The views of a scene show one set of named points, each view turned or mirrored, and shifted as a whole, with a little noise and some points left out.

Scene 1
View 1
Z_928: [-22  14 -15 -29  -7  24  -4  36  52  13   4 -25   9   5  -4  26  15  -5
 -25 -21 -10  -7   9  13  -1  31]
Z_995: [ -7 -13  20   1   1  27  19  -9  40  38 -31   5 -24   6 -26  29  -9 -11
  -5  12  -5  11   4   4   6 -53]
Z_771: [ 19  10  -9  -7 -14  14  -2  -1   3  29  29 -24 -36 -29   0   3  16   9
   7 -22  -4 -15   9   1   2 -27]
Z_184: [ -8  23  -9  -1 -11  23 -14  20  24  18  16 -20 -19  -6  -6  11  15  15
  -7 -18 -13  -9  10   3 -19 -11]
Z_470: [-28  -5  -2 -17  21   8  32  -4  35  28 -13 -15 -15  12 -21  30 -12  -6
  -5   6 -32  33  -4  -3  30  -7]
Z_421: [-10  12   2   5   6  30  -3 -19  41  35 -11  -9 -14  12 -33  14  -3  -5
 -13 -17 -34   9   6  -3  -1 -12]
Z_343: [-22  20  -6 -32  -3  17   6  25  29  20  30 -29   2   3 -12  33   8  10
 -28 -49 -38   7  12 -10   5  43]
Z_922: [ -7  21 -10  -3 -10  14   2  17  14  21  22 -20 -26 -12  -1  18   9  20
  -2 -18 -17  -2  11   0 -10 -11]
Z_724: [-26   6  -3  -5  20   9  21  -6  28  27  -8 -15 -22  12 -23  21 -11   3
  -2   3 -38  31  -2  -6  17 -15]
Z_317: [ -4  13   1  -8  -9  22  -3  12  24  25  14 -17 -19  -8 -10  18  10   8
 -10 -22 -14  -4  10  -1  -8 -11]
Z_955: [  9  -8  27 -17  -3   9 -21  52 -15  18  21 -22 -47 -26   2   0  27  18
  -1   0  27 -19  -5 -17 -18 -78]
Z_338: [ -3   0   5 -30  12  24 -34  27  34  18   3 -32  -5   3 -18  -5  24 -15
 -25 -24   0 -15  -4  -6   0  -2]
Z_700: [ -8 -10   2 -25  -3  20  30  -2  47  33 -12 -10  -5   1 -15  38  -3 -16
 -14 -10 -12   8   7  10  26   0]
Z_91: [-15   8 -15 -12  13   6   2  14  19  17   8 -29 -25  -5  -5   4   9   5
   3   1 -16  10  -5  -1  11 -12]
Z_324: [-22   1   7 -15  12  13  15  11  26  25  -3 -16 -17   6 -19  25  -3   2
  -9  -6 -24  20  -1  -9  13 -14]
Z_607: [ -5  -7   0   6  -1  22  29 -21  44  39 -31   3 -25   1 -18  25 -10 -12
   7  20  -9  12   5  17  16 -42]
Z_245: [-14  -2  11 -32  12  18 -11  30  28  20   4 -28  -7   5 -18  13  14  -7
 -24 -21  -9   1  -4 -12   6  -4]
Z_30: [ 11   1 -22 -35  -7  14  10   0  28  27  24 -34  -8 -19   1  11  16 -15
  -8 -35 -10 -12   6  10  30  27]
View 2
Z_343: [ 25   2  -2  -9  -9  28 -63 -41 -21   0  16 -17  29   3 -23 -14 -27  11
   5   3 -21 -44   8  -9  12 -19]
Z_421: [ 26  -5  21   1   0  14   0 -12 -18 -12  11 -18   6  -6  -4   3  -3  18
  -6  -3  -6   8  23 -10  -8   4]
Z_995: [ 29  -7  19   6   6   7  26 -12  -4  -7  -4  10  -8 -21  14  14  29  16
  21 -25   6  16   5  17 -17  13]
Z_700: [ 22  -8  14   0 -15  26 -21 -11  -1  -2  -7   7   6 -16  -7  -6   4  21
  22 -19  20 -16   0  12   0   0]
Z_184: [ 26   3  -5  13  10  23 -24 -40 -20 -13  29 -23  30  16   8  -1 -12  -9
   9 -13 -25  -3  16  19 -10  10]
Z_245: [ 25  -1  -3   3   5  18 -21 -55   9  -5  -2 -14  28  -6  -7   7   0  -5
   2   6  -3 -23   7   8  -7  -8]
Z_470: [ 21 -12   0 -11  -7  22 -10 -12   0 -13   5  18 -14 -18 -15   1   7  28
   8   9   5   5 -18  -1   8  -4]
Z_324: [ 25  -8  -1  -8   9  16  -8 -28  -6 -11   6   6   3 -15  -4   9  10  12
   9   1  -8  -5  -8   5   0  -8]
Z_724: [ 23 -11  -2 -11   4  20  -5 -13 -11 -18  16   8 -10 -11  -8   6   6  22
   2  10  -9  14 -12  -2   5  -3]
Z_928: [ 24  10  -1  20 -24  30 -52 -50   2   6   8 -15  24   9 -18 -18 -20   3
  17   0  -2 -26  14  10  -3   9]
Z_771: [ 18 -15 -11  -3  27  32 -16 -18 -22 -33  27 -23  46  15  26   9 -11 -18
   6 -32  -5  -5   7  39  -6  -3]
Z_30: [ 13 -15  -5  -4  -8  45 -48 -15  -2 -21   7 -20  45   9  -3 -11 -28  -1
   4 -18  26 -30   6  23   5 -11]
Z_607: [ 24 -13  14   7  -3  19  18   6  -6 -15   5  12 -12 -13  13   4  18  20
  21 -26  17  26   1  22 -11  20]
Z_338: [ 22   1  -1  15   3  22 -18 -61  16  -8  -2 -32  42   3  -4   7  -7 -15
  -8   8   5 -21  22  12 -15  -1]
Z_955: [ 27  -4 -32   6  56  11  10 -74   2 -26  16 -11  49   6  42  36  24 -45
  19 -26 -25  -7  -8  59 -23  -1]
View 3
Z_607: [ -3 -47  -8  29 -26  30   5  44  -5  -4 -31  12  22  -3  18  -8  24 -23
 -13 -25  21  18   7 -16  34  25]
Z_338: [ -9   2  15 -13  25 -16  16 -14  19   8 -17 -10   5   0   0 -10  38   0
  -9   3  -6 -11   4 -10  -2  11]
Z_470: [ -2 -34  12  20 -28  27 -15  38   0 -27 -21 -16   5   9  18 -17  29  -2
 -14 -17  29   2 -21   4   6  -1]
Z_324: [ -5 -19   1  19 -16  15 -11  17   4 -12 -15 -16  -1   8  15 -15  25   6
  -8 -18  19   6  -6  -1   3   6]
Z_184: [ -1  -6 -19  16   6 -13   9 -12   2  16   3   0   6   0   9  -4   3   9
  -2 -22  -9  -3  -6 -23   7   8]
Z_30: [-14 -27   9 -21  20  11  22  12  16  21   8 -11   9   0  -5 -38   5   2
 -11 -17   4 -34 -39  -1  15   0]
Z_995: [ -7 -35 -11  30 -23  26   1  36   4  -3 -37   1  11  -3  15  -6  36 -15
  -9 -19  24  26  29 -14  31  30]
Z_724: [  3 -22   8  26 -32  25 -20  24  -4 -17 -11 -13  12  10  19  -7  23  -2
  -8 -19  21   8 -16  -3   3   0]
Z_955: [-48  11 -12  24  25   5  16 -46  17  21 -21  17  -9  28  29 -28 -12   1
   4 -32  -6  27  53  -7  -2  49]
Z_700: [ -6 -44  -4   5  -6  16  10  43  11  -5 -21 -16  -2  -6   3 -26  32   2
 -16 -16  23  -8 -13  -5  26   7]
Z_91: [-11 -14  10  14  -3   9  -1  -1   0  -6  -8   5  13  16  23 -15   4  -4
 -10 -22   3  -3 -16  -5  -4   8]
Z_421: [ 17 -13  -2  16 -28  15 -11  20   3   8  -3 -19  22  -8  -1   9  38  -4
  -3  -9   9   6  -5 -15  17   5]
Z_922: [ -5 -11 -19  19   0   0   4  -8   1  16  10  -2   4   7  13 -14  -8  13
  -1 -30  -2  -2 -13 -16   6   7]
Z_317: [ -5 -12 -15  12   2   0   7  -1   8  18   2  -8   4   0   5 -12   9   9
  -2 -21   0  -3  -4 -14  12  11]
Z_928: [  3 -26  -8  -4  20 -32  19  12   7  -7 -10 -13 -13  -6   1 -15  28  20
 -16  -8   0 -26 -31 -19   5 -11]
Z_771: [-21  -9  -9   7   9  22  15 -13   8  38  11   8  20   8   8 -24 -17  -4
   2 -32  -4  -4   0 -10  17  24]
Z_245: [-11  -6   8   0  10  -5   5  -3  18  -3 -17 -20  -8   6   4 -17  35  10
  -9  -6   8  -5   2  -3  -3   8]
View 4
Z_771: [ 35  12  45  -6   2  -8   8 -40 -16  -2   8   9  23  -8  15  -4   5  12
 -20   4   6  31 -14 -29 -12  26]
Z_343: [-36  19  49   3   6  17 -26  23 -34 -15 -17   7  -9   5  43   0   8  10
 -26 -11   5  -5  -5 -13   0  30]
Z_421: [  0  -8   3  -5  16  -8   6 -14 -34  -9 -14  -8  -9  -6   4   1  28  -2
   3  -9 -17   1  15   9 -12  28]
Z_30: [ -7   8  48 -12 -15   9 -10 -29 -30 -25   4  -7   6   0  41 -27  17  31
 -41  -3   1   0 -12 -24  -8  27]
Z_245: [  2   9  37   0  22   5 -23   4 -23 -21 -20 -16  10   4   7 -19  28  17
  -5 -11   6   9  -2 -11  10   4]
Z_922: [  9  18  41  -1  12  -2   3 -12 -11  16  -4   9  13   0  16   2   0   3
 -13  -7   7  15  -8 -17 -13  24]
Z_724: [  1  -4  10 -20   9  11 -12 -19 -17   8  -6  15 -15   5  -2 -11  23  -1
  14  -4  -4 -15  11  20  -4   6]
Z_955: [ 73  22  57   3  37  -7  -4 -23  11   5 -10  -1  58  -4 -16 -10  10  12
  12  -1  22  54 -25 -37  10 -14]
Z_470: [ -4  -9   7 -24   4  22 -16 -19 -15   1 -10  12 -16   9   8 -25  32   7
  13  -3  -6 -28   9  24  -1  -2]
Z_700: [ -1 -10  11 -17   4  21   4 -16 -17 -13 -20  -5   4  -1  38 -29  40  19
  -6  -5 -13 -18  -4   8  -8   6]
Z_995: [ 35 -20 -11 -15  25   5  22 -29  -6   2 -24  -7  15  -8   6 -19  45   3
  25  -3 -19   0   5  18 -10  -5]
Z_317: [ 11  10  33   0  16  -2   4 -10 -18   0 -12  -3  14  -4  19  -2  13   7
 -11  -8  -1  15  -6 -15  -9  22]
Z_184: [  4  17  37   6  20 -11   4  -8 -13  12  -8 -10  16  -2   9  -1   3   4
 -16 -13   3  19  -4 -21 -13  27]
Z_91: [  7  11  35 -13   7   0 -16 -26 -10  10   3   1   1   8  -6 -19  11  13
  -6  -7   9   1   0  -6  -3   9]
Z_928: [-34  16  38   4  14   7 -10  11 -15   0 -22 -32   7   8  33 -26  20  24
 -28 -22   2  -9  -4 -16  -7  19]
Z_607: [ 27 -21 -11 -23  11   5  28 -46  -4  13 -12  -6   6  -5   8 -26  40   5
  14  -2 -20 -11   7  19 -19   3]
Z_324: [  5   1  20 -12  15  13 -14  -9 -16  -2 -15   9  -2   4   8 -13  25   4
  10  -6  -1  -7   3   8   2   2]
Z_338: [  2  12  42   7  23 -11 -21  -3 -28 -29 -14 -39  16   1  -3 -21  29  23
 -18 -16   4  20   0 -24   8  14]
View 5
Z_922: [  4  12   3   7  -6  -3  -3  -1   4  41  21 -11  12 -14  -2 -20 -11  24
   4  10  -4   6  -8   7  -9  -2]
Z_771: [  0  23   9   4 -18  14  -9  22  25  42  16   6  15 -10 -21 -31  -1  21
   8   1 -15   4   6  -6 -18  -8]
Z_324: [ 11   1  15  -6  18 -25   3 -22  13  19  27 -17   6 -13   0 -15  -9  -2
   4  15 -20   2  19  20   5 -32]
Z_955: [ -2  31   0 -16  -7  34 -29  36   2  19  48 -21 -10  13 -31 -17  11  56
   8 -28 -46  -5 -13 -10   0 -41]
Z_338: [  4  42  35 -17  19  -1  -6  -8   7  13  18  -1 -18   2   0 -15 -10  20
 -11 -15  20 -25  19   7  -9 -16]
Z_700: [ 11   0  25   6  10 -40  -1 -32  17  32  26   4  14 -27   6 -30   2 -17
  -5  -8 -14 -12  41  14  11 -24]
Z_30: [  1  21  21   4  11   5  -2 -10  23  48  -8  24  21 -27   2 -26  -1 -14
  -7  -9   8 -25  27   4 -17   5]
Z_421: [ 14  13  35   2  -5 -46  12 -15  24  16  31  -8  -3  -9  -2 -27 -17   4
   5  26   9  15  28  15  -5 -20]
Z_928: [  5  21  21   1  21 -18  -2 -38 -11  37  13  -2   3 -23  25 -20 -12   9
 -18 -13  27 -27  12  14   4   6]
Z_343: [  4   3  12  10  28 -18   8 -23   0  46   2  10   6 -23  23  20 -10 -13
   0  11  26 -16   1  29 -16   1]
Z_995: [ 16   3  29  -1 -12 -50  -4 -15  24  11  58 -17   2 -11 -13 -46   0  10
   4   1 -34  13  42   6  21 -47]
Z_317: [  5  16  15   5  -5 -13  -4  -2   8  35  26  -3   4 -11  -2 -19  -7  19
   2   1   2   1   5   7  -7 -10]
Z_245: [  6  22  25 -13  26 -10  -3 -14   5  17  23  -6 -10  -5   4  -4  -5   7
  -5  -8   3 -20  15  15  -2 -26]
Z_184: [  4  24  13   4  -9  -7  -4  -3   1  34  26 -11   2  -8   0 -24 -13  33
  -1   5   9   3  -4   4  -8  -1]
Z_91: [  5  16  10 -12  15   4   1 -16  12  23  12 -20  15 -13  -9 -33 -16  10
  -2  16 -17  -2  12   8  -4 -17]
Z_470: [ 13  -8  18  -7  27 -35  10 -39  19  17  21 -19  18 -24   0 -27 -14 -20
   1  25 -28   3  35  23  11 -35]

Which points are out of place in each view (at most two, in the order of its rows)? Write - if all are in place.
view 1 -> -
view 2 -> Z_324
view 3 -> Z_421
view 4 -> -
view 5 -> Z_343
